Points on a hilly landscape, in no order, each with its height.
A ball rolls from a point to the lowest of its 2 nearest points, and stops where none of them is lower. Distance is the straight distance between rows; heights are no part of it.
fut h=669: [100 145 140 138 165 146 141 100  90  78 140  54 146 167 155 136 111 141
  88 120 100 166  92 153 157  89  75 109 117 130 227 156  96 105 149 115
  89 113 162 121 141]
Suser h=27: [114 137  83  98 101 105 115 117 183 112 124  84  96 169 160 153 156  97
 101 210 104 109 130  94 163  76 124 162 108 102 145 134 153 137  55 113
 134 165 168 127 108]
zuzu h=119: [151 157 116 116 105 120 148 141  92  95 137 168 127 104  84 130 175 153
 167 116 126 131 160 156 107 141 156 177 112 144  96 127 112 138 151 122
 127  63  94 159 117]
Gug h=602: [ 85  91 135 155 134 122 123 136 142 189 116 152  94  99 155 120 130  84
 122 141 115 116  99 130 141 145 136 105 158  78 102  92 176 136 151 124
 156 162 116 153 106]
kezo h=227: [135 145 156 123 173 161 130 150 121 122 133 152 140  80 143  86  95 126
 125  70 130 153  72 127 126 196 102  75 134 121 118 155  97 110 176 143
 133 140 111 126 128]
Sef h=236: [149 100 120 166 120 128 154 111 119 150 130  66 108 157 108 146 106 148
 129 124 159 134 176 145  92  92 150 123 142 179 144 133 109 127 114 159
 102  95 162 116 171]
novi h=560: [124 123 110 112  91 108 113 164 143 119 107 170  79  85 138 111 136 103
 135 141 114 113 141 110 142 191 167 114 148  79  57 109 196 136 161 147
 164 108 100 170 102]
sevut h=733: [ 98 159 152  93 151 141 125 106 146  58 152  84 148 124 179 140 156 137
 125 142  78 160  51 114 199 143  93 119 119 103 203 159 113  89 183 119
 125 117 106 164  94]
gulek h=309: [145 155 141 132 129 142 163 136  76  36 149  75 138 152 109 141 166 148
 121 155 111 198 100 134 149  81  99 132  93 118 165 141  65 138 133 131
  99  55 155 158 140]
Goz h=697: [ 88 135 153 112 151 138 124  74 128  90 129  41 143 160 162 142 127 146
  96 146  85 133  92 142 168  87  80 122 108 133 252 148 127  91 144 116
 100 136 148 121 114]
lim h=92: [ 96 102 181 165 162 122 108 105 107 187 104 146 167  98 141 108  90 133
 127  57 171 134 117 163 124 192 163  81 170 140 140 114 173  96 176 129
 136 154  84  97 137]
refo h=182: [106 158 147 114 151 120 121 115  83 106 126 157 153  59 106 113 151 152
 158  83 131 136  98 168 133 188 145 153 141 138 147 131 118  90 209 121
 131  94  55 156 114]
vok h=235: [181 156 115  82 152 151 118 148 155 125 160 206 175 103 134 115 103 165
 148  93 150 126 137  88  97 135 145 155 116 178 119 156  93 145 118 122
 138 153 119 104 140]
gogi h=533: [124 136 121 140 154 149 142 160 126 151 133 136 126 132 140  99 112  90
 106 150 107 135  85 123 124  99  65 103 126  98  77 122  74 159  94 126
 141 175 158 116 129]
Zakob h=576: [111 103 144 155 121 132 138 165 110 166 124 181 115 103 112 105 142  87
 139 133  99 108 106 155 123 142 114 122 149  77  53  78 136 154 152 129
 152 132 105 161 102]
Vakep h=597: [177 118 126 121  81 121 112 176 128 121 111 180 100 137 104 105  78 115
 134 115 148 120 196 103 103 173 153  91 124 118  20 128 169 152 137 187
 174 131 120 110 137]
zagum h=276: [139 139 137 123 109 125 161 112  95  63 150  61 135 170 108 160 190 148
 132 180 104 172 112 138 150  69 109 157 101 123 181 136  88 118 130 128
 100  63 148 164 133]
Dubat h=166: [174 123 112 143 106 124 142 170 110 106 124 134 101 161 100 104 109 104
 120 142 130 145 163 114 105 121 111  94 113 118  44 131 105 170  84 173
 145 127 174 110 148]
luz h=265: [160 112 128 136 138 130 127 122 131 171 125 146 151 144 117 142  94 156
 140  94 179 121 182 122  88 131 162 118 142 190 123 137 128 125 109 142
 128 135 129  90 162]
pek h=535: [115 109 111 139  91 110 115 157 122 120 115 151  76 109 122 124 165  97
 143 161 101 112 141 138 131 153 148 138 155  63  64  90 192 147 148 135
 142  86 113 183  93]
Rutur h=256: [143 107 121 150  91 119 142  91 139 162 134 138 151 158  84 168 168 139
 187 127 129  78 164 146 114  81 154 214 127 174 148  98 133 128 100  87
 110 104  97 135 115]
feba h=476: [ 77 102 148 187 153 133 136 113  82 154 115  61 112 147 139 129 106 116
  83 114 130 143 110 188 132 109  92  74 139 110 178 108 125 115 143 113
  98 140 153 115 147]
nuki h=120: [116 110 148 167 130 111 116  94  96 190 109 157 189 115  73 128 137 159
 183  69 167 118 141 179 105 148 175 158 160 187 139  87 148 104 155 106
 116  97  63 117 141]
Segid h=153: [104 106 104 162 104 107 133 129 124 145 128  83  76 166 125 149 151 101
 106 188 108 115 144 140 123  73 126 142 126 101 131 101 138 145  85 117
 118 132 177 134 126]
tid h=701: [113 134 127  88 105 102 109  83 142 100 104 115 119  94 135 134 161 144
 128 134 119 106 128 123 155 176 155 146 142 120 175 130 196  70 173 132
 122  94  82 162 100]
volik h=742: [108 145 149  98 161 139 128 110 146  98 149 121 149  99 171 131 144 139
 127 120 102 143  71 117 170 151 107 133 121 116 182 156 107  88 180 114
 123 126  97 160  99]
Nufek h=506: [103 107 114 140  93 102 125 132 117 129 116 144  93 119 116 147 182 107
 144 160 110 101 136 151 134 134 146 163 150  84  95  92 179 132 142 114
 126  90 109 176 102]
ruvas h=577: [123 128  97  88 102 108 116 145 172 127 121 171  87 102 158 126 157 106
 135 155  97  97 125  84 159 174 157 141 149  87  76 116 187 123 134 123
 160 130  97 175  73]
mip h=151: [118 147 133 122 171 153 112 119 116  75 129  81 126 132 177 106  54 129
  71  84 139 165 107 115 156 158  95  41 133 134 179 179 130 112 150 147
 109 133 164  99 143]
sor h=498: [147 156 105 105 149 135 134 153 142  89 149 133 141 144 149 122 142 121
 114 162 116 154  93  92 136  81  86 145  94 118 112 156  67 155  85 124
 128 152 164 129 127]
kel h=598: [150 149 137 124 139 148 148 162 121 122 145 178 144 113 115 108 149 120
 143 125  97 124  95 129 115 112  91 146 121 111  72 119  78 165 122 120
 140 136 117 142 110]
mipi h=403: [156 151  94  99 103 110 115 139 148  60  94  75  77 146 168 115 117 120
  79 176 141 163 139  67 160 153 143  72 119 100 118 147 170 130  98 173
 124  91 184 142 134]
zedit h=703: [136 165 125  46 126 131 105  99 168  54 143 108 141 110 173 137 148 167
 121 138 109 142 106  78 181 166 135 148 117 139 205 161 154  87 170 137
 128 108 104 154 108]
dumob h=165: [111 154 146 123 148 125 125 122  88 148 126 186 179  56  91 104 150 152
 176  76 134 120 100 168 116 177 166 169 149 151 118 110 115 103 192 109
 136 109  45 147 111]
lorap h=304: [134 124 135 125 121 128 129  80 159 156 150 142 175 157  98 175 160 155
 184 136 131  83 139 131 116  62 129 208 109 184 187 118 110 119 100  80
 103 130  99 117 130]
mupoz h=575: [120  96 132 153 111 120 107 156 135 174 115 170 107 136 134 129  98  96
 124 131 137 100 170 117 113 137 153 102 152 102  65 101 179 171 113 150
 160 160 140 117 131]
lobiv h=147: [108 131 143 137 138 115 123 102  90 161 116 177 184  86  84 127 151 154
 177  78 152 114 121 171 112 155 165 178 153 161 136 105 134 101 169 100
 122 101  52 140 120]
tulif h=558: [116  94 133 150 132 127 114 139 126 182 114 148 113 135 140 130  96 111
 114 127 150 117 156 134 108 127 144  96 149 123  95 108 156 143 114 134
 136 171 141 103 141]
mogu h=546: [154 131 143 105 145 143 116 153 144 147 124 186 144 103 134 100  85 124
 126  95 149 119 131 109 110 169 132  88 141 133  79 139 131 131 136 150
 154 162 117  98 133]
rezog h=32: [ 94 115 123 142 131 119 127 116 133 162 126 107 113 146 140 147 151 109
 111 166 120 111 112 152 129  82 110 144 124 109 146 106 126 136 100  95
 116 154 142 128 121]
zazi h=203: [165 156 121 111 147 156 130 167 129 101 138 139 138 124 128  87  92 128
 108 107 137 171  96  87 114 143  76  86 107 126  94 169  72 152 103 167
 133 159 166  97 147]
liva h=226: [177 164 137  93 150 155 123 156 128 115 164 212 170  72 105  95 108 170
 156  71 142 140 126 110  97 171 143 150 108 169 104 151  88 140 158 139
 144 141 102 101 143]
fimu h=650: [122 149 142 140 180 150 141 131  94  78 154  89 162 141 139 124 100 148
 101 111 118 178  81 140 145  84  62 110 105 138 208 158  49 127 140 112
  92 123 167 117 151]
bego h=259: [ 92 133 125 130 170 131 132 113 181 199 136 126 143 122 177 131 101 107
 107 144 114 109  79 120 131  85 102 124 116 124 157 128  89 121  92  71
 134 230 132 101 136]
res h=249: [174 134 122 100 148 140 124 133 133 144 140 173 165 128 123 134  97 167
 145  88 169 123 172 107  89 135 157 129 126 195 136 152 109 133 113 134
 124 140 123  86 162]
somar h=210: [105 104 101 126  76 104 115 101 185 151 133  98  87 163 127 165 158  88
 128 193 102  68 155 106 144  74 144 186 116 112 159 107 178 145  61  87
 141 163 152 124 101]
fikub h=197: [175 114 131 149 113 130 160 129 110 131 139 108 119 150  86 136 103 153
 153 112 170 135 200 144  83 115 155 125 138 180 100 139 106 141 130 160
 111  87 138 125 171]
kop h=115: [107 136 100 107 121 110 123 116 172 133 127  90 116 164 159 148 141 112
 101 197 107 116 124 106 149  70 109 153 104 117 156 138 114 127  56 101
 118 179 168 118 125]
rabak h=95: [100 107 170 170 145 113 111  87  94 192 102 139 191 104 101 120 119 154
 158  59 170 124 123 179 112 156 159 132 168 177 157  97 154  93 164 112
 119 116  71 104 142]
mov h=245: [121 118  78 149  86  95 139 125 142 118 126  63  67 177 127 155 163  92
 109 210 104 120 160 121 138  72 143 159 118 100 132 107 156 146  65 132
 123 115 188 140 123]
kosen h=651: [103 141 139  80 126 130 123  97 142  88 150 123 157 111 126 148 200 149
 159 154  96 128  84 138 172 146 127 178 117 116 178 142 122  80 179 113
 120 105  72 176  94]
zaru h=628: [121 163 120  72 122 130 128 130 147  90 162 176 160  91 106 141 199 149
 187 142 101 119  99 126 153 148 151 210 106 130 123 139 106 103 170 101
 148 114  55 172  86]
fifan h=181: [116 108 107 141 109 120 122 138 146 173 127 171 113 139 144 147 142  98
 131 149 110  80 153 121 126 102 140 161 148  99  93  93 148 166  90 106
 148 162 135 133 110]
daf h=141: [164 158 124 126 104 126 144 156  84 110 130 181 126  98  62 103 150 156
 168  88 134 130 165 159  95 161 164 151 109 152  67 127 109 150 167 149
 140  71  93 137 128]
Noso h=638: [106 145 122  79 130 122 127 111 154 112 141 159 148  80 123 136 184 135
 170 138 104 115  92 126 159 170 147 181 131 119 134 133 131  83 177 109
 138 115  51 177  83]
zez h=254: [132 131 137 115 152 140 128 133 125 141 134 163 155 102 132 122 134 147
 136 105 142 124 111 140 113 131 122 136 131 144 133 135 107 122 138 111
 118 134 108 125 134]
nidu h=217: [135 113  97 140 100 117 123 157 133 155 125 157  96 162 133 135 127  87
 122 158 108  92 174 109 124  96 136 146 139 111  68 101 132 186  69 125
 148 155 168 125 131]
Mafot h=213: [159 136 169 135 157 149 120 139  87 135 135 163 175 102  92 111  75 169
 152  39 184 155 157 145  88 174 150 114 125 191 128 154 106 113 171 152
 125 119  92  88 167]
bidi h=167: [ 94 116 136 119 173 134 110  98 168 167 116 112 128 100 198 121  78 126
  85 100 132 112  91 113 151 156 126  76 148 130 185 151 147  91 139 112
 127 191 129 106 121]
nem h=458: [137 135  99  98 146 126 108 142 163 108 114 111 102 135 177 109  93 113
  80 152 145 144 132  73 139 135 119  77 128 121 109 158 134 132  80 151
 134 168 183 104 143]
Zusep h=343: [136 140 129 165 131 140 167 136  68  63 121  56 110 154 107 124 137 126
 106 145 122 192 114 146 134  93  85  94 109 108 142 131  73 134 123 144
  96  61 179 146 146]
Bepe h=211: [166 145 143 111 163 161 129 164 134 119 144 151 148 117 125  84  67 123
 107  77 136 165  94  93 103 168  73  64 116 117  86 167  82 134 120 173
 149 182 157  78 149]
Teti h=405: [114 119 135 155 133 131 135 129  94 107 108  77  94 145 133 123 114 117
  97 138 141 160 131 150 137 127 105  72 132 110 136 129 115 120 138 148
  99 102 167 129 143]
beraz h=633: [106 153 133 118 175 147 125 123 136  99 149  98 150 139 172 131 119 132
  95 140 109 165  73 121 157  91  73 116 110 116 189 163  69 110 126 105
 107 157 156 129 137]
gute h=221: [127 129 127 137 122 120 154 115 103  98 123  67 111 161 120 147 162 138
 112 165 112 151 121 149 132  83 104 136 119 124 163 127 105 118 120 128
  95  86 159 147 132]
furi h=623: [158 157 136 127 110 133 145 145  87  61 118 102 107 119 109 112 130 150
 125 107 142 178 141 132 124 162 127  93 111 122 121 149 112 126 167 160
 115  51 139 142 148]
vime h=202: [152 128 150 127 155 135 116 124  99 122 128 127 157 118 121 127  81 156
 132  61 174 150 156 138 102 163 145  91 132 176 155 156 114 106 161 151
 109 106 113  96 166]
dip h=614: [170 151 128 116 100 127 131 161 105  77 112 120  96 123 109 102 118 149
 125 111 155 170 159 116 114 177 141  81 109 121  81 153 133 136 151 175
 132  72 137 124 146]
ditug h=372: [157 147  90 123 101 117 138 132 128  68 103  47  78 162 147 123 122 122
  90 185 134 171 156  86 151 114 142  94 123 117 123 138 143 129  87 173
 118  80 194 138 149]
Gope h=171: [174 127 129 132 118 123 142 136 105 137 125 153 139 121  85 128 110 161
 167  87 173 126 201 146  86 151 176 139 130 185  88 137 122 134 146 152
 134  84  95 115 151]
Kud h=237: [131 133 154 125 179 160 130 138 130 148 146 163 166  88 144 106 110 138
 130  86 132 138  75 132 120 145 101 116 136 132 142 146  81 109 160 117
 120 152 103 126 127]
vip h=320: [132  83 124 173  96 108 119  99 142 196 119 137 133 145  97 154 127 142
 164  99 155  94 185 147 104 123 193 155 156 174 124  87 188 140 104 121
 130 117 109 106 142]
bam h=665: [100 139 155  92 138 140 116  96 145  77 166 103 172 132 136 155 185 167
 151 163  93 128  77 136 176 115 100 170 105 123 211 152  94  90 173 108
 111 120 101 161 109]
migek h=113: [103 109 166 146 164 139 116 101 131 196 115 149 174 103 153 122  80 147
 119  66 169 122 114 142 117 163 149  90 159 159 147 129 150 100 145 118
 133 168  98  86 147]
Zir h=305: [109  99 105 151  85 108 129  87 177 170 126  70  88 170 104 160 135 106
 131 168 119  79 163 124 121  63 153 176 109 145 190  82 172 146  58  96
 129 155 155 110 122]
Mizuf h=157: [170 133 139 150 100 135 146 161  87 140 126 180 139 128  67 118 117 143
 172  83 150 118 195 160  82 150 170 145 123 169  55 116 116 157 144 154
 141  84  93 120 139]
Mita h=204: [ 83 130 106 122 148 121 119 123 180 166 135  96 121 137 181 132 122 100
  99 188  93 114  90 120 152  74  91 136 104 108 142 133 101 125  77  87
 131 219 158 115 124]
Lep h=361: [121 100 116 157 105 113 131  85 143 180 121  85 109 158 106 160 127 131
 139 135 137  91 164 141 110  77 152 156 128 170 180  97 151 134  89 107
 113 134 140 102 137]
rok h=608: [ 87 141 122 137 160 137 130 126 130 119 123  60 127 136 171 124 115 107
  75 159 109 157  77 134 155  91  66 101 106 100 168 144  87 120 105 109
 108 163 176 120 135]
vumuv h=515: [153 155 105 125 136 139 145 168 135 106 143 152 132 140 132 102 143  97
 124 157  87 140  86 100 128  82  64 137 105 101  67 133  57 184  76 132
 148 157 156 126 120]
vefi h=133: [112 112 151 123 170 143 111 103 158 181 117 142 157 106 171 123  64 138
 100  78 164 121 116 117 126 161 142  78 151 153 155 149 147 103 136 123
 136 199 121  76 144]
tof h=440: [ 97 125 146 172 162 148 146 128  67 109 117  60 116 148 134 117 100 115
  86 106 132 167 110 173 135 116  78  63 130 119 167 133  98 114 147 133
  93 111 173 113 149]
guga h=557: [106 124 139 156 157 146 139 138  98 149 124 113 124 136 135 115 116 107
 102 137 130 145  95 158 117  93  72  97 126 110 126 122  81 135 111 116
 108 159 162 117 143]
dodu h=218: [159 147 153 118 163 163 138 167 138 146 148 173 142  87 126  81  82 121
 126  68 121 147  73 108 116 182  88  68 130 116  86 154  88 120 154 158
 148 177 121  95 126]
dadag h=432: [141 138  91  91 122 108  98 134 170  92  98  89  84 137 190 119  99 119
  68 164 141 138 150  65 155 146 143  77 134 114 139 159 183 113  92 159
 135 139 185 117 134]
fas h=118: [139 125  87  96  80 105 116 120 184 111 131 119  92 170 142 162 168 104
 121 194 107  92 159  87 155  95 143 181 123 114 122 127 166 138  69 113
 138 135 154 144 105]
Zeso h=661: [175 136  89 110  90 115 155 117 149  96 153 112 123 176 115 171 156 142
 150 166 122 117 175  99 122  63 150 196 111 164 131 148  91 147  72 120
 115  98 154 142 133]
Berar h=58: [ 96  86 169 192 131 110 112 109  98 196  99 135 156 115 109 119 116 128
 142  80 167 125 145 175 113 162 170 109 167 137 137  85 188 110 164 130
 135 126  85 106 133]
Risek h=639: [156 139 103 105  90 118 144 141 138  91 141 145 120 172 119 155 177 122
 144 173 102 121 155 105 136  79 127 190 109 119  92 133 107 158  80 111
 129 110 143 159 109]
tudoz h=345: [122 131 132 122 132 126 125  79 171 171 149 126 173 158 121 169 135 155
 157 141 126  82 128 129 113  47 118 185  94 188 206 126 101 121  80  70
 104 170 127 100 139]
pubu h=621: [ 84  88 133 153 117 104 104 139 151 177 101 158  92  90 151 120 127  92
 130 143 122 102 118 121 136 178 168 102 165  77  98 101 219 131 163 138
 165 139 107 157 104]
Daz h=220: [166 156 149 113 154 151 119 144  97 124 145 196 175  80  88  95  99 175
 153  50 164 149 145 132  89 179 156 138 119 176 115 148  97 128 170 143
 139 128  87  99 151]
Rume h=681: [181 148  97 112 121 121 156 139 130  86 151 110 132 167 125 143 137 148
 133 160 131 158 155  93 121  67 125 158  95 170 129 161  68 156  71 136
 115  98 180 133 155]
bok h=173: [146 103 118 158 105 133 144 168  98 157 128 164 112 158  96 131 119  97
 139 135 116 101 170 141 106  98 121 134 134 118  56  93 111 186  93 134
 148 136 151 119 136]
kere h=648: [ 91  90 120 156  89  87 100 127 132 152  99 139  94 101 118 130 145 111
 148 139 129 102 144 138 125 172 186 140 159  89 115  99 238 123 159 137
 137 103 101 161 108]
Ziri h=291: [106 119 135 142 161 141 133 131 148 205 132 145 143 120 158 123 106 109
 110 135 125 113  97 135 121 101 105 115 137 114 127 120 101 135 101  98
 134 201 134 104 139]
Katud h=588: [148  94 137 132 105 117 111 169 135 157 116 181 106 141 121 114  68  90
 123 118 146 112 179 104 106 157 147  84 140 101  38 116 172 160 122 175
 174 161 138 100 136]
dadil h=676: [100 104 127 129  89  80 101  94 135 133  87 126 117  94 108 129 150 137
 147 121 130  98 145 135 137 187 183 148 165 128 157 104 225  84 165 131
 133  92  74 150 102]
fef h=150: [121 125 122 125 128 110 124 117 122 112 116  88 105 137 141 140 147 129
 104 150 126 133 127 135 133 119 123 122 132 112 152 128 139 114 126 130
 104 106 147 141 125]
rup h=407: [112  86 120 164  77 104 121  84 160 174 118 124 109 150  89 166 166 106
 167 143 123  64 167 133 128 100 171 193 134 141 161  73 206 138  96  95
 130 119 112 134  98]
lobab h=188: [169 145 116 115 131 144 133 170 120 109 126 145 122 143 116  99 108 121
 116 119 135 151 123 100 104 133  94  92 113 114  67 147  92 162  97 162
 142 146 169 103 144]
salod h=538: [131 117 151 132 150 152 125 144 120 155 120 154 135 112 132 109  94 122
 112  94 152 137 117 135 110 153 107  79 143 121  99 134 117 125 137 144
 140 160 128 104 144]
pib h=277: [116 119 141 134 156 147 130 122 141 189 129 167 160 111 150 128 119 124
 131 114 131 101  98 138 117 119 120 126 148 125 123 115 118 125 123 102
 133 165 107 114 126]
Zem h=287: [142  93 139 165 118 118 123 115 121 180 110 130 138 143 107 141 100 150
 147  92 179 118 190 142  97 143 184 118 149 179 119 110 167 121 127 146
 126 117 109  95 152]
puv h=190: [ 93 126 131 129 172 139 114 112 139 126 117  89 119 118 191 116  71 113
  70 104 135 133 101 127 153 155 100  57 145 120 169 155 140 104 141 126
 121 170 157 109 136]
rokag h=559: [109  97 138 167 100 113 123 168  86 140 110 167  93 113 102 116 150  96
 143 134 109 117 139 158 115 156 141 122 151  63  51  77 170 154 167 147
 146  90 108 169 115]
lezi h=609: [151 156 124 108 118 144 150 170 116  97 154 175 140 121 104 128 184 124
 148 146  87 122 101 128 123  99 103 179  98 108  69 126  71 165 117 111
 143 118 113 162  93]
tigad h=717: [125 148 121  69 112 115 117 109 151  79 120 109 115 107 147 133 166 142
 125 151 117 128 122 101 160 164 147 143 128 114 160 143 171  90 160 130
 125  94 102 162  97]
ligin h=589: [124 129 136 137 136 144 144 161 123 140 135 170 116 106 123 109 152  99
 134 137  99 119  91 147 127 125 100 133 136  90  70 101 103 148 134 115
 140 125 112 154 103]
Lila h=481: [148 150 100 101 151 136 125 144 151  99 135 122 134 141 158 117 114 130
  99 153 135 155 122  80 131 112 101 117 110 134 123 162  91 140  79 133
 124 155 171 116 147]
Ridat h=189: [150 134 155 122 147 143 124 135 104  93 121 117 137 121 131 116  64 154
 112  68 171 159 152 128 112 181 130  67 126 157 139 174 126 108 165 164
 116 113 137  98 157]
bivu h=580: [ 80  92 143 171 138 130 117 133 124 197 118 131 109 123 143 125 114  95
 111 134 130 111 114 145 117 128 130  95 155  88 114  95 160 144 132 118
 142 178 133 123 135]
Fumu h=511: [ 72 111 162 172 173 151 131 112 103 182 117  92 130 121 153 118  80 105
  83  94 142 135  90 174 135 137  94  58 144 108 159 121 120 114 145 111
 117 182 144 104 149]
vakud h=174: [147 149 139 113 158 146 118 134 110  67 130 101 138 133 151 107  62 144
  94  81 156 173 135 115 133 170 105  53 123 148 158 176 118 116 151 166
 108 109 155 101 160]
reka h=324: [146 143  84 114  96 109 130 127 147  80 120  73  87 168 140 143 154 109
 101 202 117 144 154  87 148  85 128 139 114 110 121 132 140 138  69 143
 116 101 181 144 128]
pamo h=369: [135 140 124 166 124 142 155 148  79  64 115  54  95 154 120 109 116 118
  93 143 128 193 119 139 140 124  89  64 111 100 117 130  96 132 124 168
 108  68 191 126 151]
Lita h=553: [156 127 135 104 128 131 109 144 138 143 110 190 141  95 124 107  79 144
 134  85 166 119 165 113 105 196 172  97 135 154  72 139 162 123 143 156
 155 151 100 101 141]
kemin h=622: [152 149 109 121 107 125 152 157 115  90 136 149 124 153 109 139 179 121
 143 161 103 130 130 132 126  89 111 170 109 108  82 121  85 170 102 113
 125  98 134 159 107]
Rar h=528: [100 108 166 155 168 160 136 132 113 191 125 139 139 106 148  99  81 105
 106  96 146 139  87 150 121 142  96  62 147 107 116 125 114 123 146 129
 136 189 131  95 138]
Tipe h=682: [113 134 146  81 138 130 109  82 143  87 144  94 163 135 144 151 152 162
 129 133 102 123 109 123 157 128 111 159 119 144 231 149 139  82 162 116
 109 117 107 139 112]
lopif h=201: [139 120 123 124 107 105 135  99 121 131 123 136 136 132  91 151 166 149
 163 133 132 102 154 145 115 121 155 185 137 156 146 118 146 118 132 111
 110  86  94 149 118]
Zopa h=362: [120  88 121 170  77 104 115  82 163 193 112 137 130 141  85 154 145 122
 176 111 146  73 181 129 119 114 193 188 144 167 156  67 213 143  95 106
 138 114 108 115 119]
sugur h=112: [ 85  98 126 148 119 116 121 107 154 189 127 143 116 133 132 153 151 106
 135 154 115  85 114 139 124  97 135 158 140 107 127  84 166 142 109  83
 137 167 112 131 103]
dut h=579: [ 95 136 127 150 170 149 146 140 113 140 136  90 138 137 155 105 102 100
  86 147 125 156  80 143 130  91  48  94 106 109 135 146  56 137  85 110
 112 180 179 106 155]
Pir h=288: [128  94 118 177 115 123 152  81 125 170 133  42 111 163  96 152 115 146
 130 131 152 118 164 160  96  73 143 144 134 179 170 106 122 127 103 138
 103 105 152 116 163]
romar h=605: [177 147 116 110  83 128 127 175 119  86 112 159  92 121  98  90 114 138
 127 107 134 140 165 108 108 180 135  95 102 114  29 138 140 159 140 183
 157  99 128 116 127]
sedo h=595: [110 118 104  98  93 113 121 121 187 132 125 163 102 105 143 150 174 104
 149 166  99  84 117 102 161 155 162 175 148  95 102 111 192 113 134 104
 156 133  86 172  72]
Leka h=152: [143 157 114 101  97 105 132 113 102  94 126 139 128 102  89 135 170 162
 167 127 135 127 160 143 122 156 172 180 123 148 141 133 146 106 167 127
 121  61  78 162 124]
sav h=462: [110  97 109 146  79 104 121 109 134 142 122 127  95 144  99 168 184 103
 153 167 113  81 159 140 131 108 152 190 145 103 128  85 195 133 120 105
 125  99 113 155  96]
sogoz h=719: [ 91 153 145 106 158 148 120  99 136  62 141  51 152 152 177 146 142 141
 101 158  82 150  63 127 197 104  79 115 110 103 223 159 113  94 161 117
 110 131 140 144 108]
Zafa h=694: [138 151 137  69 140 129 108  91 150  65 161 121 163 116 154 140 146 179
 139 136 109 141 106  98 167 149 126 164 109 153 225 160 130  91 176 120
 118 113  98 147 118]
dod h=140: [176 121 122 156  89 126 150 186  89 115 127 150  95 158  75 110 127 107
 142 131 112 129 166 135 101 114 112 116 118 112  29 102  98 188 103 165
 151 102 153 127 130]
tolas h=618: [142 169 128  87 125 144 143 150 142  83 175 188 158 115 116 142 187 148
 167 146  95 120 100 121 138 113 132 205  91 123 101 141  74 147 141  98
 146 121  89 167  91]

For each start below, name the point where the ball stops.
tigad -> tulif
dip -> tulif
Lep -> zuzu
Zakob -> mip
tudoz -> zuzu
fut -> rezog
novi -> mip
vumuv -> rezog
bam -> mip

Call two points neighbours if one is among the 2 nearest of the other. Go from one point of each pair to the other, from neighbour to neighbour, staying as low as possible. Name the highest point that can't be avoided.
tulif / mip -> tigad
dod / rezog -> nidu
dod / zuzu -> Lep
rezog / Suser -> Ziri
Berar / mip -> puv
